Points on a hilly landscape, in no order, each with its height.
From any point a ball rolls to the lowest of the 2 points nearest to it. It stops when none of these is lower. Distance is the straight distance between rows; heights are no part of it.
<742> (h 6.37): [170 104  80 128 134 133 162 105 118 144 104 137  88 105 164 168 110 142
 224 183  74 148  83 111  82]
<887> (h 1.84): [ 72 156  99  94 100 114 132 151 121 128 111  84 100 109  78 102 132 113
  74 139 122 120 149 149 163]
<174> (h 1.86): [115 142 109  95 139 125 188 125 136 120  92 139 121 138 133 110 122  92
  94  83 140  44  65 110 181]
<826> (h 4.29): [111 136 120 159  89  97 133 112 135 165 113 137 120 141 126 137  93 126
 131 147 135 105 125 142 146]
<133> (h 2.63): [111 114 109  85 131 141 196 141 187 129 129 116 105 109  99 148 102 109
 129 125 153  87  71 104 148]
<619> (h 4.95): [141 149 114 149  98 134 139 142 122 134 124  83  83  79 133 110 139 169
 174 151  85 145 113 156  86]
<113> (h 4.15): [145 164 139 131 108 167 142 130 105 100 116  92 103  89 124  99 199 144
 140  79 151 136 125 145 118]
<214> (h 5.21): [135 119  79  86 150 117 137 172 113 110 142  76 121  85 124 118 127 146
 106 137  65 122 101 139 140]
<321> (h 2.48): [ 93 105 112 120 134 133 117 163 144 105 136 105 174 124  78 171 131 119
  95 137 110 174 138 119 155]
<764> (h 0.90): [147 113 142  99 147  96  67 112 108 124 143 190  90 173 172 103 119 103
 114  96 145  66 178 125 135]
<757> (h 5.36): [131  94 124 107 111  65 110 123 105 129 130 169 123 118 167  95 124 128
 130 126 102  83 105 143 141]
<352> (h 4.51): [155 136 140 118 135 131 134 123 118 122 149 112 101 113 146  87 164 127
 157  91 143  93 112 136 107]
<819> (h 3.69): [ 77 135 138  89 109 141 156 109 140 121 111 173  96 136 122  97 131  59
 110  84 202  53 134 125 154]
<411> (h 4.61): [130 124 134 170  88 101 135 116 113 151 119 132 115 102 153 139 127 167
 176 164 109 139 110 157 111]
<301> (h 3.21): [205 131  83 151 128 117  94 107 122 163 123 138  95 158 167 180  92 156
 157 154 103 130 165 108 134]
<14> (h 3.97): [128 145 158 161 150 125  90  94  89 112  77 160 181 199 144 109 168  99
  80  76 130 148 134 122 164]
<837> (h 5.50): [136  97  92 110 128 136 131 158 146 109 149  93 109  91 106 157 120 137
 155 156 104 150 123 125 119]
<166> (h 1.71): [ 95 127 132 173 129 126 149 135 167 166 125  93 153 146  88 184  81 129
 147 179 121 145 122 129 125]
<477> (h 4.90): [184 148  89  96 152 135 128 149 106 106 144  71  95  88 151  81 150 150
 136 103  88 102 112 130 111]
<531> (h 2.66): [115 150  98 134 106 140 107 158 148 151 142  69  93 104  95 142  92 145
 139 186 115 151 187 143 100]
<795> (h 1.85): [140 150 147 128 124 127  86 119 135 149 153 123 101 150 125 121 126 121
 131 118 174 119 205 128 115]
<649> (h 3.19): [186 115 122 147 117 131 147  70  95 122 125 187 119 107 183 125 165 130
 161  98 169 132  91 117 135]
<769> (h 4.11): [117 186 180 158 170 138  79 115  86 118  90 125 171 212 150  83 167 112
  86 100 118 113 169 133 135]
<167> (h 5.74): [186 120 148 151 105 153 167 111 122 116 159 141  51 135 151  83 170 130
 207 138 135 182 117 134  47]
<551> (h 6.15): [161 106 137 160  72 143 167  72 137 135 135 179  53 124 167  97 132 123
 197 147 181 152 117 134  82]
<851> (h 0.41): [147 119 150 159 122 153 116 128 128 131 134 117 159 119 109 173 133 150
 148 138 139 185 136 127 117]
<295> (h 0.30): [175 167 151 145 162 183 115 153 109 107 137  84 182 101 128 121 162 172
 113  92 108 150 125 117  93]
<469> (h 2.07): [104 144 127 134 169 119 118 147 172 159 149  77 170 175  87 156  84 118
 108 160 107 145 144 111 129]
<717> (h 0.97): [162 126 173 176 129 169 115  88 122 132 137 150 153 143 111 163 135 136
 133 122 206 190 160 126 129]
<514> (h 5.33): [168 154 139 155 118 161 169 128 119 129 131 102  64 103 144  82 165 163
 211 133  87 163  84 145  46]
<853> (h 3.07): [116 173 117 122 122 149  79 175 129 136 158  78 139  97 115 100 112 165
  94 158 113 151 209 133  73]
<216> (h 3.06): [ 65 103 133 126 117 117 138 119 162 119 103 178 171 170 103 135 107  72
  73 111 145 133 101 112 174]
<523> (h 1.57): [144 140 151 134 133  93  61 110 117 147 135 162 112 197 154 124 115 134
 102 113 134 110 209 133 135]
<315> (h 6.62): [133 138 157 167 107 141 141  74 154 166 137 182 113 168 143 145  85 110
 132 120 221 111 159 131 131]
<348> (h 5.85): [ 67  96 138 117 149  86  72 133 145 120 112 166 153 195 118 120  97  80
  67 152  91 137 147 120 153]
<116> (h 2.87): [104  72  94 109 127 142 165 156 157  92 119 136 160 110  89 201 132 117
 114 131 134 164  91 100 172]
<231> (h 3.20): [101  93 135 128 104 136 181 124 158 120 124 145 146  99 106 159 128 124
 134 126 159 138  71 127 150]
<889> (h 6.26): [165  88  93 124 111 179 165  93 119 138  92 147  85 122 128 179 105 128
 226 172 120 188 119 111  76]
<392> (h 0.92): [110 190 145 127 144 173 118 179 110 106 132  73 172  80 112  77 160 182
  86 102 100 130 132 135  79]
<31> (h 0.68): [100 108  86 113 134  85 168 144 121 125 107 121 160 109 126 141 114 127
 107 137  72  96  55 120 178]
<636> (h 1.91): [ 86 139 187 126 128 135 152 151 141 118 145  97 163  87  96 114 163 154
 131 116 127 145  91 159 106]
<85> (h 1.26): [ 49 153 144  69 130 111 165 165 131 101  95  97 117 105  76  90 161 120
  73 114 127 104 103 145 163]
<553> (h 1.28): [ 71 127 150 130 129  94 153 155 116 119 118 107 180 108 101 123 139 144
 104 130  80 127  69 151 154]
<164> (h 0.82): [177 165 162 165 145 150  96 149 120 139 146  97 165 124 154 127 128 194
 137 129 102 148 157 136  81]
<76> (h 3.14): [206 119  55 136 141 148 106 122 111 137 110 122 113 118 142 191 114 135
 152 149  91 162 133  89 145]
<203> (h 1.29): [ 88 120 157  70 150 111 173 137 137 109 124 133 127 115 121  86 145  97
 111  94 142  51  71 130 146]
<753> (h 5.66): [111 113 173  97 181  96  74 153 117 109 132 152 165 160 126  95 127 104
  80 132  81 111 135 126 135]
<421> (h 1.30): [ 89 120 118 194  95 131 163 117 126 147  89 127 159 114 102 198 110 136
 152 170 120 167 105 138 143]
<266> (h 2.13): [180  91 146 133 137  91  95 111 146 150 176 159 114 160 183 153 106 178
 160 150 118 122 166 133 105]
<4> (h 1.51): [ 60 185 171 108 138 135 142 172 131 126 137  72 154  81  90  75 146 158
 101 122 106 119 125 159  99]
<724> (h 3.80): [165 154  95 111 117 187 130 158 124  96 121  73  97  77 111 121 165 158
 135 115 114 170 140 122 102]
<284> (h 5.04): [ 93  80 153 132  90  79 124 112 124 133 132 204 156 121 158 115 111 123
 126 135 142 111 111 150 147]
<806> (h 1.32): [ 80 110  73 120 107  95 175 147 151 142 115 105 113 109 107 150  79 117
 117 165 100  89  84 135 164]
<673> (h 4.68): [122 110 186 133 150 113 142  95 126 139 147 178 153 152 154 105 118 113
 131 100 185  79 109 138 130]
<670> (h 2.55): [160 100 143 127 123 155 143  94  95  81 153 163 101 119 169  92 202 108
 158  65 198 127 116 128 120]
<765> (h 1.78): [165 102 133 120 118 125 103  93 110 117 155 180  92 148 177 106 146 109
 151  83 191  97 157 128 123]
<577> (h 3.42): [135 142 103  89 138 174 106 178 155 107 174  66 117  77 105 113 133 147
 120 141 120 165 179 113  75]
<354> (h 6.04): [165  71  73 126 117 100 141 106 126 121 141 181 112  97 193 159 120 129
 188 162 102 135  87 106 116]
<202> (h 3.59): [144 135 125 164 106  99 131  82  90 144 100 188 160 136 164 140 143 128
 119 109 141 132  99 119 169]
<171> (h 1.98): [112 101  52  67 133 113 165 152 164 133 137 107  76 112 103 132  80  99
 103 145 121  79 103 117 166]
<472> (h 3.81): [126 135  99 157 117 105 110  90  93 121  72 174 177 173 143 137 153  99
  79  91 117 155 110 108 196]
<500> (h 1.97): [ 70 203 183 116 152 148 142 145 119 122 112  77 154 128  86  82 172 117
  96  98 139 103 141 136 127]
<246> (h 1.40): [184 133 165 126 164 109 102 145 146 147 184 105 133 137 174 121 111 191
 160 145  97 115 153 138  72]
<697> (h 4.43): [131 139 175 140 165  89 115 107 111 148 120 160 152 193 157 102 119 115
 112 107 126  69 122 130 142]
<426> (h 2.73): [ 79 115 116 135 109 126 101 124 167 139 127 146 146 173  80 163 101  81
  87 127 164 163 165 107 159]
<475> (h 0.89): [123 161 124 196 103 142 121 127 115 147  93  96 167 139 104 170 130 151
 124 148 105 184 140 133 144]
<160> (h 2.77): [173 117 107 120 153 103 101 133 147 153 157 122 113 154 143 149  81 129
 137 141 116 101 147 113 131]
<772> (h 4.24): [133 169 199 152 174 127 109 125  95 137 130 118 184 168 148  96 155 141
 116  96 130  99 143 144 116]
<493> (h 2.82): [151 120  64 140 131 137 105 136 122 125 117 110 141 142 108 179 115 117
 103 135 100 164 142 101 173]
<209> (h 6.00): [176 103 112 147 129 169 116 119 130 143 114 119 107 125 124 194  98 150
 203 182 114 180 160 116  82]
<191> (h 2.25): [ 94 169  74 128 103 146 139 160 130 138 109  50  98 101  75 140 112 139
  92 167 108 151 156 150 145]
<47> (h 1.39): [146 147 184 151 137 164  94 101 107 125 152 141 141 153 131 127 164 121
 128  88 211 147 197 135 114]
<814> (h 2.32): [107 122 127 117 109 137 103 133 167 146 157 118 109 125  83 156 111 104
 130 142 176 153 181 117 124]
<451> (h 5.44): [144 127 127 100 160 100  95 157 104 120 148 106 152 123 138  97 121 142
 106 131  72 107 132 135 130]
<513> (h 5.75): [171  96 105 123 142 158  93 165 141 106 164 102 137 101 133 169 118 154
 169 164  93 180 161 115  81]
<845> (h 4.00): [ 85 133 110 110  87 106 141 114 151 152 104 164 102 139 118 106  87  79
  99 122 157  65 130 135 160]
<890> (h 6.44): [156 108 158 169  99 159 147  57 128 132 137 192 100 129 150 129 117 132
 163 131 227 154 133 133 117]
<625> (h 3.35): [ 65 132 154 104 139 136 162 112 153 112  87 185 147 173 115 105 124  51
  70  87 164  76  94 116 174]
<81> (h 0.52): [ 72 130 138  46 178 112 151 155 134 100 108 125 112 131  94  86 139  78
  63 119 116  65  97 113 167]
<53> (h 5.69): [146  68 104 112 113  71 104 126 102 102 153 180 138  88 186 121 156 140
 154 132  93 137  98 130 130]

For each start below, name the point where the ball stops.
<301> -> <295>
<477> -> <81>
<315> -> <764>
<890> -> <764>

Call two points neighbours if one is among the 2 nearest of the other. Go from one point of each pair to the other, from neighbour to neighbour, staying as low as possible. Name the highest point that can't be avoided.
<764>, <851> -> <795>
<295>, <31> -> <636>
<31>, <851> -> <231>
<31>, <81> -> <500>
